Each row is a point on a tangle of strands that fork, close into loops and nearly touch. The rows are in no order.
Points whose rows are less than 52.5 apart are linked; no others are. Some points are linked to none.
j213: [ -4   6 -11   0 -22  -7  11  -3  -1  13  15  10  -4 -14  22  -5   5 -21
 -18  14 -15   9  -4  12  -2   0 -25   2  -9 -22   4  -5 -14   7 -22  10
   0  26  22   1 -20  -5   4   5   1  11   1  -1   2 -12  -9   3   3   8
 -19  13  10  -4  16  16 -19]
j543: [-12  -2  -2  -1  13  11   3  16  18   7  12  12   8 -11  12  -8   2   1
 -28   1   3   7   0  29   2   4   5   5   2  10 -11 -11  -3   8  -6 -10
  14 -13   0  -9 -27   6   0  -4  -4  12  14   9  20   9 -10 -17   3   2
  -6   6  15   5   5   4 -17]
j468: [  0   4  -2   3  12  -4   6  11  -9 -10  16  -7   8   8 -12   3  -5  13
   0  -5   8   0  -2   4  16  -2  -1   4 -15  -7   7  -5   3 -17   0   9
  -4   5   3 -12   2  -5  -2   9   0   4 -10   0   9 -10   2  -2   1  19
   3  -3  -5  -9   1 -12  16]
j719: [ 14   6   1   2   8   5  -6  18   0  -1  -3 -30  14  22 -22  10  -2  24
  11 -20   4 -16   7 -31   6 -11  24 -12 -11   9   7  -1   6  -8  11 -19
  11  -1 -28 -13  14   9  -8  -4   5  -3  -3  -7  -5  -1  15   2  -4 -13
   4  -3 -18 -10 -19  -9  10]
j178: [ -9   3 -17   4 -24  -9  -6 -10  -4  13  12   5 -20 -18  23  -1   6 -24
 -16  11 -18   1   3   5  -7  -1 -20  -8  -8 -11  10  -6 -23  18 -33   0
   8  22  25  -2 -11   5   7   0  -4  10   9  -1   6 -16 -18  -1   4  -1
 -15  10  18  -6  17  13 -20]
j977: [  2  -4   6   0 -13  -3  12 -12  -2   2 -14   8  -1  -4   8  -9   0 -14
  18   7   9  13 -16  -6  -8   6 -18   2  10 -18  12  14  11  -7   6  24
 -17  18 -12  12   3 -11  -5  15  11   1  -8  -2  -7   8  18  11  -7   3
  -4   0 -10   9 -14  22   6]
j790: [-18   6 -18  -1  12  -7   3  13   1   2  27   4  -2  -9   0  -5   1   0
 -30  -3  -6  -3   4  26  14   6  -8  20 -16  -6  -3 -11 -12   5 -25   6
   4  10  31  -2 -13  -1  -8   1  -7  13 -10   6   5  -6 -22 -12   7  10
  -6   1  16   0  19   0  -4]
j288: [  8  10   0  10  12  -6 -18  -5 -16 -30  -4 -13  -2  25 -30  18   0  12
  16  -8 -14 -29  20 -31   9 -14  25  -4 -16   0   0  -5 -17 -18  21 -23
  -4  -9  14  -7  17  -3  13 -12 -11 -12 -10  -9 -14  -2 -15   3  -8 -18
  18  -4  -5 -10   2 -30   9]
j145: [  7   2   4  -2  -9  -1  20   3  -3  -2   9   8   8  -4   7  -6  -1  -2
  -3  13   3  13 -10  13   6   7 -20   8 -10 -13  -1  -2   6  -8   0  20
 -12  10   3   5 -11  -8  -2  13  10   5 -11   5   0  -1   9  10  -6  17
  -8  12  -3  -1  -2  11   2]
j620: [  7  12  -1  -3  -6   3  -7 -21  -5 -19  -8 -13  -7  21 -18  12   1  -7
  33   2 -19 -18  19 -34   7 -14  10 -18 -22  -7  -2  -3  -5  -5  25 -13
   2  -5   9   4  25  -1  13  -2  -9 -34  -4 -11 -20  -3 -22  13  -9 -13
  18 -12   0 -18   4 -26   2]
j798: [ -3 -10   2  -6   1  17   8  -2  12  15 -14  15  -3 -24  40  -6   5  -7
 -10  17  17   6  -3  11 -16  10  -1   7  18   4   3  -6  -1   9   4  -1
   9 -11  -5  11 -12   5   1  -1  -4  18  19   8  11  11   4  -8   1 -13
  -7   2   4  16   3  19 -27]
j834: [ -3 -16  11 -15   8  21  11   2   3   5   1  15   2  -7   4  -5   3   3
  -7  -3  13  15 -15  20  -4   8  -7   9   4  13  -5  -3  15   0  19   6
   1  -9 -15   4 -23   5  -4   2  13   4   6  10   3  14   8  -3   3   6
  -8  14   5   6 -13  11 -13]
j284: [  9   4   0   4   9  -9 -12   6 -17 -27   6 -16   6  24 -27  16   5  19
  11 -12  -5 -25  13 -25  12 -16  18  -3 -16  -1   9  -4 -12 -21  11 -13
  -4  -3  10 -19  19   2  13  -3 -10  -1 -10 -12  -8  -3  -6   1  -4  -5
   9  -3 -16 -12  -4 -28  20]
j324: [-10 -19   7 -14   1  24   9   0  25  12  -2  21  -1 -19  37   1   8  -1
 -27   8   9   8  -4  23 -16   8   6  15  23  13  -5  -7  -4  16   6 -12
  13  -3  -9   4 -25  11   2 -10 -15  17  27   7   9  19  -8 -12   2 -14
 -19  22   0  13   4  13 -37]
j893: [-11   7 -14   1  10  -4   8  13  -4   0  21   5   4  -6   2  -3  -1   3
 -18   4   2   6   3  25  13   4 -11  14 -18 -10  -2 -14  -5  -6 -14  11
  -2   7  21  -3 -13  -5  -5   9  -3   8 -11   7  11  -7 -11  -8   3  16
  -4   0  10  -6  17   0   1]
j862: [  2   7   1   9  -6  -8   0   4  -1   3   4   2  -5 -16  17  -2  -4  -7
  -7  18  -1   3   7   7  -2  -2  -9  -4  -2   1   3  -5  -8   6 -16   4
   5   2   6   2  -7   2   4  -2   0  18   3   6  11 -12   1  -7   1  10
   4  -6   9   6  11   6  -3]
j124: [  4   1   9  -8  -2   4  18   1  -3  -2   6   3  11   3  -5  -7  -2   3
   3  -1  10  11 -15  12   6   6 -16   7  -9 -13  -3  -5  17 -12   7  23
 -15  11  -7   3  -5  -7  -6  15  11  -1 -16   7  -2   4  12   9  -6  17
  -9  10  -3  -1  -6   6   7]
j969: [ 10   4  -2  -3  -9  -7   2 -11  -7   4 -24 -12   1  -3  10   1 -11 -10
  27  11   2  -4   4 -17  -3  -3   7 -15   3   2   1  16   8   5   7   4
   2  -5 -13  10  26   5  -2   2   2  -9   6  -4  -3  -3   9  12   5   1
  10 -22 -13  -3   0  -2   2]
j760: [ 18   2   5   7 -12  -4   3  -7  -6 -15  -3 -17  11  17 -12   1   6   5
  27   1  -3 -12   4 -27   2 -19   5 -13 -11  -8  11   3  -1  -2   7   5
  -5   8  -7   3  24   0   7   7  -1  -9  -8 -12 -16  -3  10  13  -6   7
   5  -4 -22  -4  -9  -8  12]
j377: [-12   0 -17  14   4 -24 -27  -4  -4   9   8   1 -27  -3  -9   6   1 -14
 -27 -14 -17 -16   9  14  -4  10 -10  16   6  14  -7   8 -21  13 -42 -22
   3  -5  42   0   0  -6   1 -32  -8  -1  -2  -1  -1 -11 -28 -24   1 -13
   3   5  18  10   7  -1   6]
j658: [  6   6   4  -5  11   2   1  13   0  -8  12 -19  16  20 -24   3  -1  26
  12 -16  13  -7  -8 -15  13  -5  10   2 -17  -5  14  -6  11 -19  12  -2
  -3   7 -16 -13   8  -3  -3  13   3   1 -14  -6  -2  -1   9   2   1  10
  -1   2 -19 -12 -12 -10  17]
j483: [  0 -10  12  -4  10  20  -3  11  17   6   1  14   5  -1   4  -3   5  -4
 -12 -13  14  19 -11  19   4   4  11  -3   6  21  -7  -6   8   4  14 -12
  17 -28 -12 -11 -33  14  -5 -11  12   2  18   6  19   5   6 -18   2   3
  -2   3   8   7 -17   8  -8]
j776: [  6   1  10   3   6   9   1   9   2   2 -11 -12  12  12 -22  -4   3  13
  25 -17  10   4  -1 -26 -11   0   3  -4   8   2   9  11  16   3  18   9
  -2  13 -35   6  14   2 -15   5   5  -1  -9  -5 -14  14  20   8   3  -6
   6  -2 -18   5 -24   9   3]
j877: [  3   7  -2   2  -6 -11 -13 -19 -13   3 -13  -2 -14  -2  10  14 -14 -15
  17  14 -12  -9  12  -3   5  -7   7 -19  -1   2 -10   5  -5   0  10 -13
   3 -15  10   5  18   0  14 -12  -1 -22  13   0  -6 -10 -15   9   3   0
  22 -24   8  -9  12 -22   7]
j214: [ -9   9  -7   2  -7 -15 -12  -2  22  16   3  11 -12 -26  27   2   4 -10
 -26  16 -12  -8  13   4 -13   3   0   0  14   2  -8  -7 -22  23 -38 -16
  12   4  18   5   1   2  -1 -10 -17  18  13  -2  11  -3 -18 -15   4 -20
  -6  -2  22   5  24  12 -20]
j291: [ -8   1 -11  21   2 -22 -31  -3 -11   4   0   3 -26  -2 -10   8  -1 -12
 -21 -13 -18 -12  14  14  -3   5  -5   9  12  18 -10   7 -18   6 -28 -23
  -2 -17  40   3   3 -11   7 -31  -8 -12   2   1  -3 -14 -25 -18  -1  -8
  13   1  21   7   9  -7  11]
j299: [ -3  11   2  11   8  -3 -14  13   9   7 -19   1   1   1   7   4 -17  -6
  -8  -3   6  -1   6   5  -6  -2  13 -13  13  14 -17  -7  -6  10 -12 -16
   9 -25 -11  -2  -9   0   4 -16   0   2  18   6  28 -12   4  -7  -3  -9
  13 -22  11   4   7  -8   9]
j527: [  5   2   1  -1   8 -12  -3   8 -11 -16  17  -9   9  17 -14   9   0  15
   7 -12   4  -4  -2  -6  15  -8  -4   2 -19  -7  18  -5  -1 -23   1   7
  -9   9  12 -13  12  -7   7   8  -4   0 -12  -7   1 -11  -2   5  -5  19
  -3  -4 -13 -14   1 -20  22]
j24: [-11  -1   4  -6   2  11   8   5  27  12   5  19   3 -21  33   0   9   0
 -31  14   0  -1   6  19 -12   4   5  10  17   9 -10 -13 -10  21  -9 -15
  16   1   2   2 -19   9   2  -4 -18  20  21   5   9  15 -13 -15   0 -15
 -15  14   5   9  12  11 -38]
j544: [ 11  -3   8   5 -16  -5  11 -10   4  -7  -6  -5   8  12 -11  -5   7  -3
  26  -3  -1   9 -13 -22 -10  -3  -8  -2   8 -22  14  16  10  -7   3  21
 -19  26 -12  11  22 -14  -5  12   5 -13 -16 -11 -17   6  18  15  -8   6
  -4   0 -23  -2 -22  12  15]
j203: [ 10   4   3   1   1 -13  -6   2 -11 -25  13 -13  10  21 -22  10   5  14
  14 -11  -4 -12   4 -20  13 -14   7  -4 -22 -11  14  -4  -8 -22   5   0
  -7   6  10 -11  13  -4  13   8  -7  -3 -12 -10  -8  -8  -2   2  -6  11
   2  -3 -19 -11   0 -21  21]
j349: [  1  -1  19 -13   6   9  11   3   5  -6   5  -2  14  21 -26 -11   5  19
   8 -18   7  11 -17  -5   2  12   2  12  -1 -18   3   1  25 -18  14  16
 -21  14 -21   3   6 -14 -15  20  10 -18 -27  -3 -12  17  14  17  -2   7
 -11  10 -20  -7 -18   5  15]
j522: [-13 -12  -7 -17   0  14  23   5   0   3  13  11   9  -7   9 -17  -1  -1
 -26  11   1  12 -10  33  11  10  -2  22 -10  -9 -13 -11  10   3  -1  13
  -6   2  11   4 -27  -3  -4  13   0   3  -6  14  -3   7  -3   6  13   7
 -16  18   9  -1  15   6 -11]
j939: [ -3   4  -9  23   9 -19 -33  -5 -22  -5  -3   2 -22   6 -22  14  -2  -4
  -9 -15 -18 -16  15   5   2   4   6   9  11  17 -10   4 -16  -7  -9 -23
  -7 -19  38  -5   7 -11   6 -30  -7 -16  -1   2  -6 -11 -23 -15  -2 -11
  21  -3  14  -1   7 -19  21]
j125: [ -2  -3   5   1   5   5   4  -3   0   3 -22  -5   6   4 -13  -6   3   4
  25  -7  12   9 -10 -23 -17   9  -4  -4  18  -3  13  17  14   7  18  19
  -8  23 -30  16  15   2 -17   8   5  -4  -8  -7 -18  18  20  13   0 -14
   6  -6 -17  11 -22  15   3]
j67: [-19   5   1   0   8   1   2   9  32  11  12  16   5 -20  18   2  11  -1
 -38  11  -6  -8  12  20 -11   3   6   5  14   4 -16 -12 -19  23 -25 -17
  16   2   7  -4 -16   4  -2  -4 -23  18  14   2  13  12 -20 -19  -1 -18
 -15  10  12  10  18  17 -34]
j885: [ 16   7   4   2  -6   0  -4  -6  -8 -14  -6 -23  10  20 -18  11   0   9
  24   2  -8 -17  16 -32   4 -18  17 -17 -15  -1   1   3   0   0  12 -12
   5  -3  -6   2  31   1  10  -1  -5 -12  -8  -8 -18   0   2  12  -7  -9
  12  -5 -16  -6  -2 -21   9]
j871: [  0  -5   8   3  -5   1   7  -4   5  -2 -13  -4   6   8 -16 -10   5  -1
  22  -9   5   9 -12 -22 -15   7  -6   1  16 -18  16  19  11   4  12  23
 -17  31 -26  15  22  -9 -13   8   5  -9 -14 -12 -20  17  20  19  -5  -8
  -1  -2 -20   6 -22  16  10]
j227: [ 14   6   7   3   7  13  -1  15   3   9 -15 -17   9  11 -14   1  -2  13
  23 -19  11  -2   3 -25  -6  -2  11 -13   2  13   1   7  13   7  16  -4
   8  -3 -36   2   8   6 -15  -1   6  -3   0  -4  -4  -2  25   3  -2 -11
   7 -11 -15   4 -22   3   0]
j87: [  0  -5  11   1   3  13  10   5   0   2  -1   5   2  -8   3  -7  -2   3
   0   4  14  11 -12  12  -1   2  -9  -1   3   3   0  -3  13  -3  11  14
   0  -4 -14   1 -14   0  -4   9  10  12   0  12   3   7  13  -2  -3  11
   2   6   0   8  -9   9  -6]
j110: [  1   7  -1  -9  10   2  10   7   6 -12  18  -9  16  22 -20   1  -4  27
  10 -15  12   2 -13  -2  15   5   6   9 -19 -17  12 -14  16 -23  12  10
 -11   6 -10  -9   6 -10  -6  20   4  -9 -19  -6   4  -1   3   9   5  14
  -7   3 -17 -13  -6 -13  21]
j958: [-12   4 -10  10  11 -21 -20   9  -3   6  16   2 -14  -8  -5   2   1 -10
 -27 -11 -15 -11  10  16   4   4  -8  13   6  12  -4   2 -21   7 -40 -14
   8   2  32  -2  -2  -2   2 -20 -11   9  -1   3   9  -9 -23 -22  -1  -3
   2  -3  19   6  11   0   3]
j25: [ 12   7   8  11   1  -5  -3   5  -8 -12   0 -16   6   7  -9   9  -6  11
  12   0   1  -7   8 -13   7 -16   3 -15  -8   6   3   0  -2  -3   0  -2
   0  -4  -8  -7  13  -1   5  -3  -3   2  -4  -2   1 -10  11   4  -7   6
  15  -5  -8  -2  -1 -10  12]
j591: [  7   3 -10  -4 -21  -5   1 -31 -12  -5 -18  -7 -11   0   9   1  -1 -19
  33  12 -16   1   7 -15   3 -14  -2 -21  -7  -4   3   8  -1  -1  13   3
  -1  -4   3  -1  24   5  11   7   1 -27   5 -10 -13  -4  -9  16   7   7
   7 -13  -4 -18  -1 -15   9]
j780: [ -6   7  -4   8  -6 -10  -5   4   9  11   5   9  -8 -21  25   0   0 -11
 -14  16  -7  -2  11   8 -10   0  -6  -4   7  -1  -1  -8 -14  14 -28  -5
  10   1  13   5  -9   5   6  -6  -9  18  12   6  12  -6 -12 -12   5  -3
  -2  -3  19   8  20  11 -14]
j322: [ 14   0   0   2 -15  -6   3 -14  -7  -3 -14 -17   5   8  -1   2  -1  -7
  32   8  -1  -5   6 -28  -1 -13   6 -13  -1  -7   6  14   7   4   9   4
  -5   2 -10   8  32   2   0   2   0 -14  -2 -11 -16   0  10  16   0   0
  12 -13 -20  -4  -5  -7   7]
j571: [ -1 -13 -12 -10 -21  -2  11 -22   3  16 -26  10 -13 -25  41  -6   0 -14
   3  22   8  10 -13 -11  -9  18 -11   8  21 -14  16   8   0  -5   0  12
  -4   7   3   6  -3   5  -2  17  11  13   9  -1  -2   7   5  -1   4  -8
 -12   2   5   8   3  28 -18]
j654: [  8   5   6  10   6  -5   1   9  -9  -9   8  -9  10   5  -9   5  -5  12
   6  -2   7  -6   1  -8   7 -10  -2  -5  -8   3   3  -5  -1  -9   2   4
   1   1  -8  -8   3   0   3   2   3   8  -9   0   7  -8  13   1  -5  16
   5  -4  -7  -3  -4  -7  11]
j641: [ 16   3   2   2 -12   3  -2 -11   0 -18  -6 -20   3  28 -18  13   7   6
  26   5  -9 -22  19 -40   3 -17  21 -17 -18  -5  -1   1  -1   0  21 -15
   5   0   1   6  37   0  13  -1  -7 -22  -8 -16 -24   4 -10  15  -5 -13
  15  -3 -15  -9  -1 -24   3]
j9: [  4   5  -5   0 -14  -8  13   1  -3   0  14   5   0  -5  13  -6   3 -11
 -12  10  -8  11  -3  15   5   4 -22   2 -12 -19   4  -2  -5  -4 -14  21
  -9  20  19  -2 -14  -7   4   9   5   8  -6   2   4 -11   0   6  -4  19
 -11  12   4  -4  10   9  -1]
j352: [-13   7 -12   3 -10 -23 -22 -12   8  18   8   6 -24 -19  13   4   0 -15
 -21   2 -18 -13  13   6 -12   0  -8   2   9   2  -7   2 -25  23 -44 -19
  11   5  24   3   2  -1   3 -15 -10   6   9  -3   6  -8 -26 -13   6 -17
  -8   0  24   5  25   6 -13]
j78: [ 10   5   1   1   1   4   1   6  -3  10 -28 -14   3   3   0   0  -8   4
  26   0  13  -4   3 -23  -5  -2   9 -14   9  10   2  17  12   7  11   2
   4  -8 -29   5  18   9  -9  -3   0  -8   6  -1  -1  -1  22   5   0  -8
  10 -21 -15   4 -11  -1  -2]
j118: [ -9 -24  11 -22   8  21   8  -6  -2   0   3  14  -1   9 -28 -13   2   9
  -4 -14  12  18 -27  17   1  15  -3  16   4   0  -9   6  27  -5  29  15
 -14  -3 -18   3 -12  -4 -11  13  17 -12 -12   3  -8  17  12  13   9   1
 -13  18   1   3 -13   7   7]
j847: [ -2  10  -3  21  11 -14 -30 -10 -25 -14  -6   3 -21  13 -24  15   1   0
   2 -18 -19 -15  13  -3   1  -3   3   3   2  11  -6   0 -18 -16   6 -20
 -11 -15  37  -5   7 -10   9 -28 -10 -20  -3   1  -6 -11 -21  -8  -3 -11
  25  -1  11  -4   5 -24  20]
j762: [ -5 -12   1  -9   9  20   4  10  21   5  10  18   6  -5   8  -6   2   0
 -22  -5   5  16  -6  30   4   1  10   9   4  20 -13  -8   5   5  11  -9
  15 -20  -5 -11 -30  11  -3  -6   5   7  17  10  15   7  -2 -17   4   6
  -9   8  11   2  -6   3 -19]
j416: [ -7 -27  10 -21   0  21   4  -9 -10   3   1  15  -6   4 -24 -10   1  -1
  -8 -11  12  22 -26  17  -6  11  -2  14  10  11  -6  12  25  -2  31  16
 -12  -2 -20   8 -19   1  -8   2  18  -9  -1   6  -7  20  11   9   7   0
 -12  20  -2   8 -13   4  -3]
j976: [ -3  -4 -16  -4 -26  -4   5 -20   1  19 -15   7 -17 -27  47  -5  -1 -16
  -1  27  -4  10  -8  -6 -10   9 -12  -2  13 -13  13   4  -8   2 -14   3
   2   4  10  -2  -4  10   2  12   7  17  16  -1   2  -5   0   2  10  -4
 -13   1   8  -3  16  17 -16]
j900: [-12   5  -3   8  14   0  -5  19  20   6   8  10   4 -13  13  -5   1  -4
 -29   5  -2   0   9  21  -7   3   3   3  10  13 -11 -12 -10  14 -22 -13
  17 -12   5  -5 -20   2   3  -8  -9  16  11  11  19  -3  -8 -22  -1  -3
   0  -5  22   9  10   8 -11]
j715: [  8   5  -2   3  -7 -10  -8 -10  -9   7 -15  -9 -10  -7  13   6 -10 -13
  20  16  -3  -7   6  -5   2 -10   5 -20   0   2  -1   8  -3   3   3  -4
   2 -13  -2   5  17   2   5  -7  -1  -6  11  -2   1 -13   4   9   5   5
  16 -20   5  -2   9 -10   5]
j395: [-14   4 -15   5 -14 -18 -15 -11   0  15  14   5 -26 -18  16   3   6 -17
 -17   5 -19  -8  11   3 -11   0 -17   0   0  -1   0  -1 -24  24 -37  -8
   9  14  28   0  -1   3   7 -11  -9  11  10  -3   2 -15 -22 -10   2  -8
 -10   3  20   1  18   8 -15]
j434: [ -5   5   3  13  11   1  -4  18   5  -1   5  -1   6  -7   4  -1  -9   3
 -12   0   7   2   3  13   2  -3   1  -8   1  14  -4  -7  -2   1  -9  -7
  12 -15  -4  -9 -15   3   4  -3   3  12   7   9  20  -5   4 -13  -1   6
   9  -8  12   0   3   0   3]
j265: [-10   4   0  16  14  -9  -8  21   8   1   5   5  -2  -7   2   0  -5  -2
 -21  -2   1  -2  11  16  -1   1   3   2  11  14 -10  -7 -12   4 -25 -10
  11 -10   8  -7 -10   3   2 -10  -4  13   7   7  21  -8  -7 -20   0   0
   6 -10  19   8  10   1   1]
j10: [ -1   3 -12  -1 -18  -8  -2  -8   6  18  -5   7 -12 -24  40  -2   2 -15
  -7  25  -7   8   2  -1  -9   4 -11  -7   7  -7   8   0 -13  11 -20   4
   6   3  12   2  -6   6   4   3  -1  17  16   2   7  -5  -6  -5   6  -5
  -7  -3  15   1  17  17 -16]
j119: [  1  -5  15  -9   4   7  13  -1   0  -6   2   6   9  11 -19 -13   1   9
   5  -5   6  11 -20   7   1   9  -8  11   2 -16  -2   3  24 -18  16  24
 -19   9 -15   7   0 -14 -13  18  12 -12 -21   4  -9  12  14  15  -4   7
 -11  12  -8   0 -15   7  12]
j244: [ -4 -26   6 -20  -4  27   7   0  18   7  -1  24  -4 -13  24   0   3  -6
 -25   0   4  15 -13  28 -12   7   6  19  20  16  -5   0  10  11  11 -10
  11  -8 -11   7 -32  12   2 -13   1  11  26   5   7  20  -6  -9   2  -5
 -18  18  -1  13  -5   8 -32]
j811: [  9  12  -2   2   0  -4 -11 -15 -12  -8 -12 -10  -5  13  -5  16  -8  -9
  28   6 -12 -16  16 -21  11 -11  12 -22 -10  -1  -9   6  -6  -2  17 -15
   0 -11   5   4  26  -2   8  -8  -4 -26   6  -6 -13  -2 -11  10  -3  -8
  24 -20   1 -11   5 -26   6]
j35: [  4   3   3   8  -9  -5   4  -3  -6  -1  -7   2  -2 -13  15   0  -5  -5
  10  16   4   5   1  -2  -4  -3  -7  -6   3   1   7   5  -1   2  -4   8
  -2   0  -2   4   3   0   4   3   8  10   4   2   4  -8  12   3   0  10
   8  -5   0   7   3   7   2]
j286: [ -7 -17  -4 -18  -1  14  27  -4  -6  -2   3  13   4  -1   1 -19  -1   3
 -18   6   7  18 -15  29   6  14  -9  18  -4 -16 -15  -5  16  -5   9  20
 -17  -1   2   7 -21  -7  -5  13  10  -5 -10  12  -6  12   5  15   5   5
 -19  22   4  -1   5   6  -3]
j609: [ 14  -2  -9  -4 -19  -2   5 -25  -4   0 -21 -17   5  11   0  -3   1  -8
  34   5  -8  -1   5 -30   0  -7   7 -14  -1  -5   4  17   8   5  16   6
  -2   5  -9   9  39   4  -2   6   4 -25  -1 -21 -27   8   3  19   6   0
   7 -15 -20  -9  -6  -7   3]
j493: [-11 -26   1 -22   1  18  20 -11  -5  -4   3  10   1   2 -11 -21   1  10
 -11  -4  11  16 -23  24   6  15  -3  18  -1 -11 -15   1  24  -5  16  20
 -19  -6  -8   3 -19  -6  -6  11  11 -15 -11  10  -6  11  11  15   5   1
 -19  22   1  -3  -3   2   9]
j387: [ 10   3   4   0   9   0  -6  16   1 -10  12 -26  16  23 -23   5   3  30
  13 -19   5 -14   3 -26  10  -8  23  -4 -17  -1  12  -3   7 -17  10  -9
   4   6 -20 -16  13   4  -3   8   1   1 -13 -11  -3  -3  10   3   0   0
  -1   2 -22 -11 -15 -11  13]
j832: [-10   8 -14   6  10 -14  -6  15  -2   5  21   4  -4  -9   3   0   1  -7
 -29   0  -9  -3  11  18   5   4  -7  12  -4   3  -2  -6 -20   9 -37  -6
   8   9  26  -4 -11  -2   0  -6  -6  16  -1   4  11  -8 -17 -20   1   5
  -1  -2  20   5  18   8  -5]
j947: [-22   1  -3  -2  19  -1   2  19  26   7  15  12   6 -14  10   1   9  -1
 -42   3  -7  -7  10  24  -7   4   7  10  11  14 -16 -11 -16  17 -25 -15
  16  -3   8  -8 -21   6  -2  -7 -18  15   9   6  16  11 -23 -24   0 -11
 -11   5  19   9  11  14 -22]
j963: [  0  -8  -7  -3 -16  -2  11 -18  -4  10 -20  10  -7 -17  26  -6   0 -16
  15  17   6  11 -18  -7  -9  11 -19   3  12 -16  14  11   7  -2   2  18
 -10  10  -4   9  -1  -1  -2  18  13  10   3   0  -2   4  10   3  -4   0
  -5   3  -3   9  -6  24  -4]
j452: [  4   8  -2  17   6 -13 -23  -6 -23 -14  -6   0 -13  11 -21  18  -4  -1
  10  -7 -18 -16  18  -8   9  -9   6  -9  -2   9  -4   2 -15 -13   7 -17
  -5 -13  23  -4   8  -6  11 -21 -11 -17   2  -4  -5 -15 -17  -1  -6  -7
  24  -9   9  -4   6 -25  18]
j476: [ -1   4   9   3  14  13   0  15  12   5  -5   6   6  -4   6  -5  -1   1
  -4  -7  14  13  -1   9   1   0   5 -10   6  18  -7  -7   3   4   7  -6
  13 -25 -16  -8 -23   9  -1  -6   8   6   9  10  21  -2  11 -13  -4   2
   4  -4  10   5 -13   6  -5]
j18: [ -4 -31   7 -24  -3  29   6  -6  -2   1   4  20  -7  -6  -4  -4   0  -3
 -15  -5   9  19 -21  27  -6  11   0  18  10  15  -6   6  19   5  24   5
   0  -5 -14  10 -26   9  -4  -3  14   2  10  12  -3  17   8   2   4   3
 -16  21   1  11  -9   5 -15]
j787: [ 15   4  11   3 -11  -5   7  -3   0 -12   0 -12  14  15 -13  -3   5   5
  19  -3   0  -1  -6 -21   1 -10  -5  -7  -4 -11  10   7   7  -7   4  13
 -12  17 -10   4  18  -8   2  12   0  -6 -13 -12 -13  -1  16  12  -7  10
  -1  -1 -26  -4 -14   0  15]
j420: [  2  -1   7  -4   6  15   1   3   1  14 -32   0  -1  -4   2  -2   1  -1
  22 -14  18   9  -4 -16 -17  13   3  -8  18  15   5  11  11  12  23   5
   8 -12 -33  12  -2  11 -17  -4   4  -4  10   1   8  10  26   5   2 -11
   6 -16  -7  12 -23  16  -9]
j79: [  5   8   1  13   1 -10 -20  -5 -20 -16   3  -8  -7  11 -16  16   0  -1
  10  -4 -12 -14  12 -14   6 -18   1 -11 -10   6   2   0 -14 -12   3  -6
  -2  -8  19  -8  13  -1  15 -10  -8  -9  -4  -7  -4 -15  -8   3  -4   2
  17  -8   1  -6   6 -23  17]
j853: [  7   1   9   7   1  -2   7   5  -3   0  -1  -3   8  -4   0  -2  -4   3
  14   6  10   2  -6  -4  -2  -4  -9  -5   0   1   4   0   8  -5   4  10
  -2   3 -11   2   2   0  -1   7   7  10  -4   5   2  -4  15   3  -6  16
   5  -2 -11   4  -9   5   7]
j350: [ -2   2   5 -15   9   9  16  -1   8  -8   9  -6  15  19 -22 -12  -3  28
  10 -16  14   5 -14   5  15   7   4  11 -17 -21   4 -11  26 -20  14  12
 -16   2 -15  -6   4 -11 -13  26   6 -18 -23  -2  -2   7   8  15   4   9
 -10   9 -15 -12  -7  -7  19]
j135: [ -8  -2  -3  -5   7  10  13  10   0   1  17   9   7  -8   5  -9   0   4
 -19   7   6   7  -5  27  11   4  -9  11 -11  -4  -6 -11   4   1  -6  10
   0   1   8  -3 -22   0  -1  10   1  12  -2   9   7   3  -2  -5   3  12
  -8   8  11  -2  13   4  -9]
j848: [ 14  10   4   8   7   1  -8  13  -6  -1  -4 -24  10  15 -14  12  -9  14
  12 -10   5 -14   4 -19   5 -13  17 -16  -5  13   0   2   2  -2   6 -12
   7 -10 -24 -10  12   9  -5  -8   1   2  -1  -1   2  -8  17   3  -6  -9
  10 -10 -11  -4 -11 -14  12]

A tip is a point with one link. Name the tips that can be reached along the links from each point below, in the order of the rows.
j452 -> j977, j288, j79
j947 -> j244
j871 -> j609

A piece is all that can be reached along the links. How many separate loops has the piece of each point below (a circle has one, a figure eight two, a Y none), and how many tips (points with one link)?
j885 -> loops 2, tips 1
j963 -> loops 1, tips 3
j476 -> loops 1, tips 1

How many points has the smallest loop of links through each point below? Write - if it is on no loop.
j862 -> 22
j476 -> 7
j322 -> 9
j227 -> 10
